A landscape with many valleys, sampled at points; each row gives a point and its height.
From any point a ball takes the steepest step (drop divided by distance) to one of its 2 nearest points. It stops when none of these is lower. Distance is the straight distance between rows; heights are no part of it.
q_328 h=349: [  3   6  -5   4   5  35  12  -2  10  -7  -9  11 -17   3  -3  -6 -12  -1
  -9   3  -1  -5  -1   6  -4  -6 -13  17   0  -6  -9  10  -5   5 -15   5
   2 -25  -7  -9   3  -6   1  16   1 -14  -7 -12  -2  -1]
q_926 h=721: [-10 -16  16  -5   5  12  -5 -13  -3  -5  -1   2 -12  -3 -24   5  -4  -1
  24   1   5   4   5  22   0  17  -3  13  12  -3  10  -1  -2  20  -9  -3
  -3  -6 -11 -15   4   7 -11   4  12   6   7  11   0  -5]
q_951 h=160: [  7   5  15  -3  -1  -1  10   6  17   2   3  -7  -7  13  15  12   1   3
  -4  -2 -11  -8 -10   2  -9 -15   3  -4   1  12 -14   1   5 -20  -5   1
   4 -14  -4   1  -6  -7   1   3   8   8  11   1  -2   4]
q_938 h=700: [-14 -10   4  -8   1  -8 -10   4  -9   1 -11  -7 -15 -10 -16  -1   9   1
  18   4  -3  -3  11  21  -2  16  10  17   3  -8   4   6   4  16   2   3
   0   0  -9 -11   1   8  -4  -2  -2  10   8  13  -1  -6]
q_944 h=303: [-13   6   9  13  -9   1   0  -7   6  10   6  -6  -7 -17   3   2  12   4
 -13   6  21   0  -3 -13  -1   6   9   5   4 -11  -6   6   9   0   3   6
  -7  -7  -7   4   7  -7  -2 -23 -11  -2   7  -2   0  18]
q_136 h=316: [  7   9  -1  10   5  10   8  11   0  -2 -14   9   6  13  13   9  -6   7
  11  -4 -27 -16  -9   2   5 -21  -5 -14 -17   9 -15  -5 -10   0   0  10
   7   6   0   2  -1  -1   0   9  -9   3   0  -4  -5   6]
q_686 h=373: [  0   0  -5  -1 -10 -30   0  25 -10   6   1   3  14  10   7  -1   8  -2
   2  -2 -10  -6  -3   5   5   6  -6 -12 -10   5   6   1 -21  -4  15   3
   6  19   9  15  -7   8  -2  -6  -3  13  -1  -1  -2   6]
q_847 h=450: [ -8   6   4   6   3 -10  14   8  -1   4 -14  -6  -7  10   2   9   3   8
   2  -5   2  -1  -6  13   4   2  -7   5  -7   1   3   3  -8   9   4   0
   2  -4   5   9   1   8   1   9   1  11   3   4  -1  -3]
q_55 h=480: [ -6   4  16  14  -1   3  11 -14  -6   3  -7  -9   4  11  -2   2  10   5
  -7  -3   2   1  -4   7   3   6  -9   0  -2   9   7  -1  -7  14  -2  -3
   0   4  16  11  -3 -10   1  15   5  17  -1   8   8   5]
q_30 h=569: [ 16  -4  -4  11  -3  -6 -13 -19  -9 -15   8 -11  18   4   1 -16  15   0
  -5   5 -14  -7 -16 -14  -2   7  -2   4  11   5  24  -8  -8  -8  11  -5
  -1   8   0   1  -7  -8   7   0  -7  -3 -13   6  15   4]
q_231 h=661: [ -4  -5   3 -17   0 -19 -16   0  -7 -11  -3  -5   5   1  -6  -6  -8   7
  17  -1   6  14   1   8  -1  12   8 -10   7 -10   1 -12  11  -9   7 -13
   3  17   6 -10   3  -4 -10   4  15  -2   7  15   5 -19]
q_144 h=330: [  8   8 -27  19   1 -13   0  -1   3 -14  -2  13 -18  -9   0  -4   2  -2
  -5  -6   1  10 -23   4  -7  -7  -7   9   4  -3  10   9  -2  -7   3  -5
   0  -4  -8  -6   7  12  -2 -19   4 -16   1 -15 -12  -5]
q_880 h=388: [ -6   0   3   1  -5   9  15  13  14   7  -7  16   5  14   0  10 -12  -6
   2   7   2 -14  13   3  11   5 -11  -9  -9  16  -3   7 -13   6 -17  10
   6  -4  -3   3  -4   5   2  10   0   0 -10  -8 -11  11]
q_547 h=762: [-13   0 -10   8   6  10   0  13  16  16  -8   1   6 -16  -3  15   8   5
  -3   5   2  -9   4  -3  13   1  24   1  -9  -4 -20  -3   1   7  -9  12
 -11   2   0  10   4   4   5  -2 -16   1  13 -10  -3  17]
q_590 h=407: [ -3   8  -6   2  -3 -10   2  -9   0 -24  -1  -6   9  -8  -9   6  -1   5
  -6 -11   1  18 -22   0 -12   4   0   2   7  -4  22   5  -5  -4  -2 -15
  -2   9   3   3  15   5   5  -6  10  -7  14 -11  -2  -9]
q_184 h=410: [  0  11  -9   3  12 -11   6   7 -14  -1 -13   4  -8   6   3   2   0  10
   9 -17 -14   3 -13  14  -9   1 -13  -3 -11  -5   1  -2 -13  -1   4   4
   3  10   2  -5   0  13  -4   2   9  -1   9  -9  -9 -12]
q_904 h=453: [ -2   8   0  16   0   3  -8 -22   1  -5  -4   2   1  -8  -7   6   2   6
  -9   0  15  20  -7  -5  -4  -3  -5  -3  -4   1  -7  -7  16   4 -10 -11
  11  -2   5  -9   6  -5   7 -12   9  -3   1  12   1   1]
q_507 h=733: [ 16  19 -20  11   3  -5  10  17   0  -7 -14   9 -10  -2  11   0   0  -3
 -12  -9   0  10  -4   2  -2 -18  -6  -4 -10 -12 -15  -1   0 -10  13   3
   1 -10   2  10   1  -3  -2  -6   1   1  -1  -2   5 -15]
q_809 h=52: [ 20  -1  -3   5   2  -1   5  -4 -14   2  11   9   9  27   3   0  -1 -18
   3   7  -4 -17   8 -14  11 -13  -5 -15  -3  17  -5  -6   1   3  -6   7
   9   4   2  16   0 -11  -6  -2   1  -4 -19  13   0   5]
q_123 h=705: [ 14   9 -12   8  16  -3  -3  -3 -21 -11  -5  -6   6  -1   3  -5 -12  11
   1 -11   0  10  -7   0 -14 -10 -20  -4   1  -3   5 -11   1 -10  -4  -4
   9   8   4  -8   8 -10   5  -5  13 -17   7   1  -6 -19]
q_389 h=518: [  4 -13   1   4  -8  -2   0   0  15  -2  16  11 -19 -16  -3  -3  13 -20
  -1   7   2  11 -13   6  -1  -6   6   3  12   8 -11  -2  10  -2   6   2
  -2 -23 -12  -1   9   4  -8 -19   2   6 -10   4   1 -11]
q_99 h=262: [-13  12  18 -14  -6   3   1 -16   0  -1   0 -22  -9  -7  -3   1   3  13
  -3  -2   2   0   2   6  -5  16  15  17   9 -12  13  17   3   6   1   1
 -13  -1  -7   1   3   7  -3  -1  -4   2  23  -7   5  13]
q_348 h=558: [ -7 -10   4  -2   4   1   9   0  10  -6   5  10 -18 -18 -11  -2   3 -10
   6   6  12  14  -2  13   4  -4   4   3   8   7  -8   6  10   2   0  -2
  -5 -15  -7  -4  18   4  -7  -2   7   2  -3   5 -12 -28]
q_883 h=454: [ -7  -5  -3  -3  15  14  -5  18 -12  18  -6 -10   9  18   9   3   1   5
   8  -1 -15 -18  20  -1  -5   0  11  -5  -7  -1  -6  -4  -4  -1 -10   8
   4   6   5   0  -9   0   9  11  -4   0   8   1  -6   6]
q_653 h=55: [-14 -11  11  -5  -6   7  -6  15  19  15  10  -2  13   0  -8   6  -7  -2
  -3   9   9 -13  11   3  -3  16  13  -9   4   3   1  10 -14  -3 -19   4
   5   1   2   1  -9  -4   3  -2  -9   2  12  -1  -9   7]
q_589 h=412: [  3   3   9   2  10  17   8 -17   5  -7   8   3  -4  10   5   5  -4   7
   3 -10  -1   0 -12   0  -4  -6 -10   1   5  11   9   5   6 -10 -19 -13
   0  -4  -6 -11  -1  -9   6   8  15  -7   5 -11   0   7]
q_747 h=535: [  8   4 -12 -24   9   0  22   6  -6   7  -1  14 -11  19  -4  -1  -6 -16
   5  -5   2   1  12   9   0  17 -13   0   3   4  13   9 -21   2 -14   4
 -11   4 -10  -1   6  25  -4  10  16  -4 -15 -17 -21  -5]
q_293 h=289: [ 12   3 -16   5  -2  -8  17  22   3   7  -9  -4  -4 -10   4  -4  10  -1
 -10  10   7 -13   9  -8  12 -12   3   7  -9 -11  -4  -3  -4   6  25  17
 -12 -14  -5  14 -10  -2   0  13 -15   7 -14  -3   6   5]
q_429 h=593: [ 13  -9  10  -3 -12  -4   5 -15   1 -11  22  -6   9   4  -9  -5  12  -8
 -14   2  -8  -3  -5  -8   4   8  -4   4  16   6  21   4  -3  -5  11  -5
 -14   6   5  -2 -11  -2  -2  10  -6  -3 -10  -8  16   4]
q_857 h=615: [  6 -11   5  -4  -1 -14  14 -11 -11 -13  13 -15   8   0  -9 -10   8  -3
  -3  11  -2  -7  -3  -4   7   8  -4  -1  15  12  18   8  -4  -4  15  -1
 -12  13   8  -2  -9   4  -9  26   3  -8 -16  -5   7 -17]
q_748 h=379: [-13   2  10 -14   0  19   7   1  15  -4  -2  -6   9  -6   4  -2  -8  11
  -5   0 -22  -5   0   1   4  -6  17   1  -3   1 -10   5   4   4  -6  -3
  -5   5   5  -6   2   2   7  26  -7   2   6 -12   0   5]
q_383 h=293: [ -1  -2   4   1  -4  15   2  -5   3   8  -6  -2  -4 -22  -5  -7   6  -4
  -6  13   9   4  -5  -7   5 -17   3   8  -3  -6 -21 -12  15  16  16  13
  -9 -19  -8   9  -1  -9   0   5 -19   2 -14   7  11   8]
q_325 h=339: [  0  -3  -7  -1  -6 -22   5  25  -4  11  -5  -3   3   3   1   0  12   3
  -5   4  -7 -17   4  -3  13   1   4  -6 -10   0   2   3 -13   5  17   9
  -3   4  -1  12 -11   6   2  11 -19   9 -10  -2  -1   9]
q_667 h=525: [ 10  -5 -18  19  -5  -3 -10  -6  -1 -10  -6   4  13 -10   5 -11   5 -12
  -7   2  12   8  -6 -20   3  -1  -6  -5   1 -10  10  -7   1  11   4  -9
   1   7   8  12   7 -11   4  -7 -10  -7 -16   5  10  -8]
q_435 h=503: [  4   1   4   4 -18  -8 -20   4   3  -7   0  -8  11   2   9  -3   9   3
  -9  -1 -10   4  -3   1 -10   7  11  -6   0 -10   4  -3  -4 -13   8  -8
   5   6   5  -1 -18  -9   9 -17  -7  16  12  12  13  10]
q_232 h=720: [  7  12  -8  15  11   7   0  -5  -6 -10  -7   4  -2  -4   9  -2  -7   0
  -5  -6  -5   8 -17  -5  -7 -24 -10  -7  -6  -3 -10  -6   5 -12   3  -1
   8  -6   1   0   7 -10   0   1   4  -9   5   2  -1 -10]
q_363 h=294: [ 10 -15 -19   8   7  10 -16  19   0   7   1   7  14   9   0  -3 -11  -7
   8   6  -8 -17  13 -10   9   6   3  -4   0   0  -4   8 -13  -2  -4   8
   4  14   4   0  -4   0   7  -1 -16 -21   0  -6  -6  -2]
q_655 h=297: [ -3  -3  11 -31  -8   7  -4  -3  -4  -5  13   2  -2  -7  -6  -5  -3  -7
   2  -9  -6  17   8  -1   3   4  15   2  19  -3  11   1   9   8   4  -6
 -16   1  -6   0  10   8 -10  -3  -3   8   0  -2  10  -7]
q_274 h=408: [  0   5   1  -3  -6  26  17  -2   9  -7   1   6   0  -5 -11  -5 -10  -7
 -16   1   6   7   8   0   6  -4 -12   8   5  -4  -2   8   1  14  -3  -2
  -8 -25   1  -4   0 -10   2  17  -1   3 -12  -8  11  -7]
q_376 h=428: [ -1   1  17  -6 -11  10  -1 -12   8  -1  12   5 -18   0 -11   7   5  -2
  -2   0   9  17   5  14  -4  -6  -2   0   3   1 -10 -16  22   5   6  -7
  -8 -25  -3  -4   1  -2  -2 -17  10  21   4   4  22  13]
q_696 h=483: [ -2   3   6   1   9   4 -16   3 -14  12  -2  -1  10  11  14   3   6  15
   6 -10 -25  -8  -2   5 -13  -2   6  -3  -3  -7  -7  -2  -5  -9  -8   2
  12  10   3  -8 -15  -3   8  -8  -5   2  17   5   4  11]
q_416 h=220: [ -5   3  -7   3   7   0  10   8   4   7 -21  -4 -16 -14  -4  -6   3   6
  -7  13   3  -4   0   2   5 -13   4  18 -13  -6 -16   0   8  13  16  12
  -3 -20  -6   4  -1   3   4  15 -13   1  -3  -4  -3   3]
q_340 h=404: [ -5  -3   5  -8  -5  -3 -12 -21   4 -11   6  -7 -16  -8  -9  -7  -2   9
   8   3  -6  10  -6   0   9 -10   3  11  -1   0  10 -11  21  -2  15  -5
  -8  -8 -14 -17   0  10   0  -2   7   4  -2   6  12   9]
q_301 h=501: [ -5   8 -11 -16   9 -11  20  12  -2   5  -6   1  -6  23   6   2 -18  -4
   2  -3   4  -2   9   8  -8   7 -18   4  -6  -1   3   1 -12 -18  -6   7
  -3   3  -9  -7  -9  21   2  11  16  -7   1 -11 -26  -2]
q_63 h=253: [ -5   7   8 -11   1  -3  14  15  13   8  -7 -13  -6  -9   9  11  -1   9
 -11   1   1  -5   2   9  -8  -5  13  -4  -2   4 -18   3   3  -9   1  -3
  -2 -11  -2   2   1  -3   3   5  -3   8  17  -5  -3  -3]
q_511 h=427: [ -5   5  -3   1   2   3  17  13  23   9  -6   6  -9   1   2   7 -12   9
  -3  15  15 -10   5   1   7  -1 -11  -2  -5   4  -9   7 -14  -6  -6  10
   4 -17  -6  -2   0   5   3   3  -6  -7  -1  -7 -20   7]
q_789 h=512: [ -3  -3  12  -6  -4  -3  13  -8 -11   7   4 -10  11  10  -2  -3  -6  -2
  -2  -1   8   3   7  -7   2   8 -13  -4   1   9  16  -1   1   4  -5  -3
   1   8   6  -5  -9  -1   4  17  11   3 -11   4   2  -2]
q_730 h=354: [ -9  -5  10   3 -12   6  -6 -19  10   5   5   4  -1 -17 -14  -7   2   1
   2  13   9  10  -2  -8   4  -9  -8  10  -7   0 -12 -20  15  15  18  11
   5 -11  -4  -7  -1   3   3   2  -9  11 -19  18   9  11]
q_728 h=505: [  2 -13   3   0   1  -3  -7   5   4  -3   8 -10   0  -5   3  -9  -4  -1
  -2   7   0  -6   0 -11  -1  -7  15   0   4   3 -11   3   9 -19   4   6
   5  -6  -4  -4  -8 -13   6  -1  -8  -7   2   7   3  -8]
q_424 h=451: [  3   2 -10   2  -7   7  16   0   3  -4   2   3   5  -5 -10  -6  -5  -6
 -16  -2  14   3   8 -10   7   2  -5  -2   6  -4  10  10 -10  10   3  -2
 -14  -2   3   3   0  -2   0  17  -3  -9 -14 -13   0 -15]
q_268 h=476: [  1  -4   3   0 -10 -17   1  -5   5   2   6   4 -26 -10  -7   0  14  -8
  -1  -2  11  14   1   8  -2  -5   1   5   1  -2  -3  -7  15  -6  14  -3
  -5 -17  -9   1  -3   4  -1 -18  12  17   0  10   5  -4]
q_552 h=421: [-14  -2  10  -4  -1   8  -3   5   0   8  -9  -4  13   0   3   1  -6  10
  -3   2 -14  -5  10  -1   3  -7   5  -8 -15   4 -14  -3   8   4  -5   3
   6   3  11   2  -6  -2  10  19  -5   5   0   7  -2   3]
q_406 h=255: [ 12  15 -18  18   4  -7   1 -15  -5  -8  -2  10 -17   3   4   2   8   5
 -10 -13   1   5 -15  -9   0 -13 -16   9  -4  -8  17  -3   3  -2   9  -8
  -6  -4  -6   1  -1   6   5  -8   3  -3  -6 -13   5  12]
q_357 h=338: [ -9   2  18 -17  -4   2  -5 -29  -8  -6  -1 -18 -18 -11  -7  -6   1  16
   7  -2  -5   3  -6   6   6   3   8  17   6  -3   7  -2  12  12  16  -2
 -18  -4 -14  -8  11   9  -8   4   3   3  12  -2   9  13]
q_732 h=444: [  8 -15   2  -7  -7 -20 -11   0  -7   2   8  -4   5   5   3 -12   2  -8
  -1   0  12  10   6   0  -4   6  -1  -9   0   4   8 -12   7  -5  15  -2
  10   6  10   3  -8  -1   4  -9  12  13 -11  17  11  -2]
q_608 h=250: [  9  11   8  12  -1  -4  21  15   4  -3  -3  -3   4  21  10  13  -5  -2
  -7   6 -13 -17  -4   4  -5 -15  -8 -16  -9  18 -15   2  -4 -11  -6   7
   5  -3  -4   0 -13  -9  -4   7   6   3  -2   5  -8   8]
q_173 h=507: [  1   5   7   9  -7   9 -15   0   2  -1  -2  -4   9   9  11   0  18   6
  -3   3 -24 -11  -7   1  -9   9  11  -2   0  -4   3  11 -10  -1  -3   1
  -1   0   0  -1 -14  -6   3  -8 -13   8  14   1  14  17]
q_535 h=319: [-10   3   2  -8  13   3   6  17   9   6  -9 -16   5  -7   8   7 -10  18
   4   1 -16 -11  -3  12  -7  -3  15   4  -7  -4 -18  -3  -2  -9   0   8
  -5   6   2  -6   3   7   7  15  -4   1  19 -12 -14  -6]
q_8 h=170: [ -7  -8  14  21   2   7  -2   2   3  10   0 -13  12   3  -2  -3  -2   8
  -6   6  11 -16   9  -6   0   8   6   0  -1  -2   2   9 -10   0 -13   4
   7   8  10   2  -6 -15   1   8  -8  -8   9   5  -1   5]
q_701 h=157: [  9  -3   1   9  10   5   2   5 -13  17   9  -4  16  19  11   6 -12  -9
   6   8   8 -21  12  -9   5  -4   2 -18  -5  15  -9  -5  -5  -3 -13  14
   8   8   3  16   8 -12  -6  -4  -3 -15  -6   6 -13  -2]
q_905 h=457: [  2   3   6   3   3  10  -5 -18   1  -2  11   3   7   1   5   4  -9   3
  -4 -11  10   7   0 -11  -5  -4  -1  -7   5  11   2  -1  11 -15 -22  -8
   8   1   7  -7   9 -12   5  -9  13 -10   7  -1  -2  -4]
q_643 h=409: [  9  -7 -11  -9 -10 -24   2  20  -7   7   6   6  12  16  11  -7   4 -20
  -1   5   1  -1   9  -2  -1   1  -8 -10  -8  12  10  -8  -2   1  11   1
   6  14   8  14  -9  10   0  -5   8  10 -19   2   5  -4]
q_204 h=411: [-13  21   8  17  -1  13 -12 -27  -5  -7 -16   2  -2 -13   6   6  18  10
   0   9  -3  10 -10   1  -5  -4  11   5  -6  -6 -18  -6  14   4  -3  -7
   2  -3  -3 -10   8  -3   4 -15   1   9   7  11   3   4]
q_623 h=496: [  9 -12  -3  11  -3   9 -16  -4   2   4   6  11   0  -8  -3  -6  -2 -16
  -6  -2  15  10   6 -14  -1  -2  -7  -4   3  -4   4  -3  10  11   0   1
   5  -8   2   0  -1 -12   6  -9  -3   1 -16  15   2  -1]
q_889 h=362: [ -1   9 -16   3  11  -2   1  22  -8   5 -19   2   0   3   6   7   0  10
   1 -12 -23  -6  -6   6   4 -10   2  -5 -23  -7 -16  -7  -9   3   8   8
  -1   5   4  10  -1   6   4   4  -6   8   9  -9  -5  -1]
q_393 h=744: [ 10   8 -10  16   0   4  -6  13   1   1  -8  13   0  -4   9   7   7 -12
  -9  -3   7  11  -2  -7   0 -14  10 -11 -14  -9 -20  -6   5   1   3  -3
   1  -3   9  23   4 -14  -4 -22 -10   7  -3   1   5  -1]
q_476 h=344: [  6  -8  -5   6  -4  11  -6  18  16   0  -4  14  18  13  -1   5 -16  -7
   2   9  -4 -23  18  -7   9   4  -7  -7  -8   9  -2  11 -20   3 -11   5
  10   9   5  -7 -19  -5   6   6 -10  -5  -9  -2  -3  11]
q_568 h=477: [ 11 -10   4  -3 -12 -11 -11   5  -6   3  18 -11  13   5  11 -11   6   0
  -6  -3   0  -4   4 -10  -6  -2   5  -6   5   0  -1   1   4 -18   6  -2
   6   5   5   3  -9 -15   4  -8  -2   1   0  11  12   3]
q_341 h=263: [ -9   5   7 -19   3  -1   2   4  -2  -2   2   7   5   2   2   9   2 -12
   9 -15   1  10  -1  11  -5  12   4 -10   5   0   4   0   4   3 -18 -14
   7  13  10   8  11   7  -4  -3  15   3   9  -4  -2 -15]
q_710 h=413: [ -2   2  16   4 -13  -4  -8 -11  11  -5  -8 -11  -2  -8  -9  -7  -9  12
   1  16   7  11   5   0   8  -5   4   1 -10  -4 -11 -19  18   0  19   3
   5  -9  -4 -17  -8 -12   6   4  -1  10  -4  27  10  10]
q_874 h=173: [  6  20  -7   8  -3  -3  14  -4   4   5 -10   8 -21   5   7   7   9   5
 -11  -9   9  -2  -8  -3   6  -8  -8  11  -9  -8  -3   5  -2   2   7   0
  -4 -18  -4   9   1   8  -5 -13  -2   4   3 -14   6  21]
q_6 h=486: [ -3   4   8   9  -6   9  17  -5  -8  -6   2  -6  19   5 -11  -4   3  -7
 -17   8   8  -5  11 -13  10   3 -11  -6   2   2   8   3  -4  17   2  -3
  -7   7  15  -2  -7  -9  -2  28  -3  -1 -24  -5   7  -1]
q_404 h=74: [ 11  21   1   5   1   3   7  -9  -7   7  -5   0  -7  21  12  10   8  12
 -15 -11   2  -7   2 -14   4  -7 -10  -1  -6  -3  -2   0   0   3   1   0
   0  -1   2   4  -3  -3   1   4   3   3  -5  -6  16  24]
q_182 h=548: [ 22   0 -22  21  -3  -2 -25  -8 -21 -11  -6  -1  22   1   6 -16   8   2
  -6   7  -6  -1  -7 -19   0   1  -6   2   5 -10  19  -5 -10   5   8  -4
   4  16   0   4  -2 -10   5  -9 -11 -10 -15   5  12   9]
q_998 h=739: [-11 -16   8  -2   6  21 -10  -2   5   1  -2  14  -5  -2 -16   3   1  -7
  18   0  -2   1   8  21  -6  20   3   9   8   0   7   8 -13  21 -26  -1
   7   2   4  -5   3   6   1   0   0   1   5   4  -8  -6]
q_295 h=465: [-16   6  -7 -14   3   0   9   6   9   9  -4   6  -9  -3  -2   1 -18   4
  -4   2   6   6   5  -2  -4   3  -5   0  -8  -5  -8   6  -2 -14 -12   1
   1  -2   1  -7   4  16   4   3   7  -9   3  -7 -22  -1]
q_986 h=385: [  4   3 -20   6   3  -7  -4   3   6 -19   2  16   4  -9  -9   5  -7  -6
 -10  -8   5  16 -10  -1 -10  -3 -10  -1   6  -5  12   7  -8  -1  -8 -12
   2   7   3   2  15   6   5 -20   1 -17   1 -17  -9 -12]
q_36 h=753: [ -7   3  -7  10   3   6  -3  10   6  15  -4   7   9 -11   6  11   8  -2
  -1   5  11  -4  -4 -15  17 -15  12 -12 -13   5 -26 -13   8   7  -1   6
  -3   9   5  22   7  -9   0  -8 -17   2  -2   1  -3  13]
q_195 h=689: [  1  -5  -6  10   9 -22  -8  -5 -11  -8  -1 -14   7  -6  -4  -8 -12  10
  15  -4  -1   4 -19  13 -15   4 -20   0  -2  -2   6  -7 -10 -15   5  -5
  11  13   0 -12   0   2  -3  -4  12 -13  15   5 -11 -18]
q_555 h=371: [  3   1  11 -21 -10  12 -12 -14   5  -3  10   6  -5   3   4   2   6  -3
   0  -6 -11  21   2   2  -1  -2  12  -6  11   1   3 -16  20   1  -3 -10
  -5  -8   4  -2   5  -5  -4 -12   2  10  -2   4  26   5]
q_475 h=681: [ -4 -18  -1 -19   2 -10 -19  11 -12  -5  -2  -7  -2  -2  -5 -10  -3   1
  24   2  -6   0  12  10   9  12  20   4   9  -9   5  -1   9   3   8  -4
  -3   4  -2  -6   2  -4  -7  10  -1   5   3  12   0 -18]
q_388 h=169: [ 16  -9  -9   2  -1   1   0  -3  -6   6   6  10   3  11   3 -13   5 -14
   6   1 -14  -5  -2 -14   8 -13  -5  -3   0  12   6  -7   4   8  10   8
   6  -2  -2   9  -3   2  -5   4  -7   2 -27  10   8   2]
q_299 h=153: [-10  -3 -14 -10   1 -16 -10  13  -7   9   5   6  16  -1  -7   6 -12  -7
   4  -7   1   8  10   3  -9  17  -6  -8  -9  -3   2   0 -12   0  -8  -9
   7  25  11   5   5  18   1 -17   1  -8   7  -9 -14  -8]
q_586 h=242: [-11   3   5  16  -5   1  -2 -10   2   8   0 -11  10 -18  -1  -5   0   7
 -13   4  19   1   7 -14   2   2   9   4  -3 -11  -3   4   5   0   4   2
   1   6   9   3  -2 -16   7   1 -11  -4   1   7   0   4]
q_287 h=231: [ -3  -8  -9  -2   2 -12 -18  12  -6  14   9   4   6   5   7   1  -7  -1
   4  -3   8 -10  17  -9  -2  11  -3   0   0  -4   2   1 -10  -6  -5   2
  13   9   8   0  -2   4   1 -17  -4 -14   2  -2  -8   2]
q_153 h=600: [ -9 -11   5 -20  -8  -8   0   2  17 -16   7   4  -9 -14 -18  -1 -20  -5
  15  10   7  20   0  13   7   1  -3  -1   5   4   2  -2   7   0   3  -8
 -13  -7 -11 -19   6   7  -8   9  15   4 -11   8  -9 -18]
q_858 h=359: [-10  10   2  13  -8  11 -11 -22  -5   1   4  -1  -1 -19   5   7  20   1
   3   7   1   8  -2  -5  -4  14  21   7   4  -5  -5   4  12   4   1  -4
  -8  -2 -11  -5   9   0  -1 -25 -10   1   6   5   2   6]
q_694 h=276: [  6   7  -5   3  15  20   7  -4   5   6  -4  17 -28   2   4   4   3  -2
   0  -8   3   0  -2   2  -1  -1  -6  13   3  -4  -6   6  -1   2 -15   4
  -2 -20 -10  -4  11   4  -5  -6   2 -11   3 -16  -4  -2]
q_222 h=174: [-14  -1  15 -18   0   6   2  -3  11  14   8  -4   2  -4  -7  10  -1   1
  -1  -3   3  -3  11   0  -7  13  10   4  12  -8   5  14 -10   7 -11   3
  -3   2   3   6  -1   8  -4  -7  -7   0  20 -10  -4  11]
q_813 h=176: [ -2   4   7 -14  -5  -2   3  -6  -1  12   5   2  -6  12   6   0   4   7
  -4  -9 -13  -4  -1  -4   3   1  -7   5   3   2   8   1   1   7   2  -2
  -1  -6   0   2  -9   9   0   5   2  13   3  -5  11  28]
q_124 h=345: [-10   0  16 -10  -1  -3  -7 -14   3 -15   6  -1   3 -10   0   6   2   3
   6 -10  -3  12 -11   4  -9   8  14  -1  16  -3   8   6   4  -6 -11 -18
  -6  20   1   2  13   3  -8 -11   5   0  19 -10  -1  -5]
q_468 h=184: [ -4 -12   8 -34   3  -3  -5  -1  -6   0  13   8   0   3  -7   3   4 -14
  21 -16  -1   9   3  11   1  15   1  -1  10   4  14  -2   7   9  -5  -6
  -1   4  -5   5   8  10 -11  -1  11  12   2   3  -4  -6]
q_915 h=642: [  3 -19  -2 -17   3 -12  11  -3  -2  -9  13  -9  -1  -9  -6 -14  -2  -2
  14   4   2  -8  -7   6   4   7   6  10  16   9  19  17  -9 -10   5   4
 -11   5  -8  -4   3   5  -8  23   2  -9   1  -6 -10 -21]
q_279 h=667: [  7 -14   1  -5   7 -11   4   6  -2 -15   1 -12   8   0   1  -9  -6  -6
  18   5  -1  -4 -13  19  -8   6  -5   0   5  14   4   9  -9 -21   3  -3
   4   9  -1  -8   0  -1  -6  11  13  -8   3   6 -11 -26]
q_304 h=350: [  8   8  -5  12  13  16  14 -13  -6  -7  -4   0 -16  15   4   7   6   7
  -1  -8  -5  -8  -7   6  -5   3  -7  15   9  -1   9  13 -11  -2 -15  -3
   1  -3  -6  -7   0  -1  -4   4  10 -16   8 -18  -1   3]
q_504 h=635: [ -2 -13  -6  -9   6  -9 -14  -4   0 -18   3   7  -8 -10 -12  -4  -9  -3
  17   1   4   7   0   7   2   4  -4   4  11   2   7  -6  14  -7  -4 -12
   6   4  -5 -19   6   5  -3  -1  20  -5  -3  12  -4 -21]
q_382 h=225: [ 13   0 -13   1   8 -15  -7  14 -20  22   6  -2   4  12  12   3   1  -2
   8   4  11 -20  17 -12   6  -7   0  -7  -2   6  -5  -6  -5  -6   3  17
  11   3   2  13   2   0  -6 -17  -8 -11  -3   0  -9   2]

Call two points neighbours if one is among the 2 nearest of the other. Go from one point of each pair to the other, from neighbour to neighbour, staying as low as possible. Name the highest point that can't be avoided.
q_468 / q_299: q_341
q_809 / q_404: q_590
q_653 / q_694: q_905
q_299 / q_809: q_287
q_416 / q_653: q_710

For each start below, name every point that the ball comes to, in order.
q_938: q_475 > q_231 > q_504 > q_153 > q_348 > q_389 > q_268 > q_376 > q_555 > q_655 > q_468
q_301: q_295 > q_511 > q_880 > q_476 > q_363 > q_287 > q_299
q_789: q_55 > q_847 > q_184 > q_889 > q_136 > q_608 > q_951
q_747: q_295 > q_511 > q_880 > q_476 > q_363 > q_287 > q_299
q_915: q_857 > q_429 > q_30 > q_182 > q_667 > q_623 > q_904 > q_204 > q_858 > q_944 > q_586 > q_8 > q_653
q_173: q_696 > q_883 > q_552 > q_748 > q_535 > q_63 > q_951
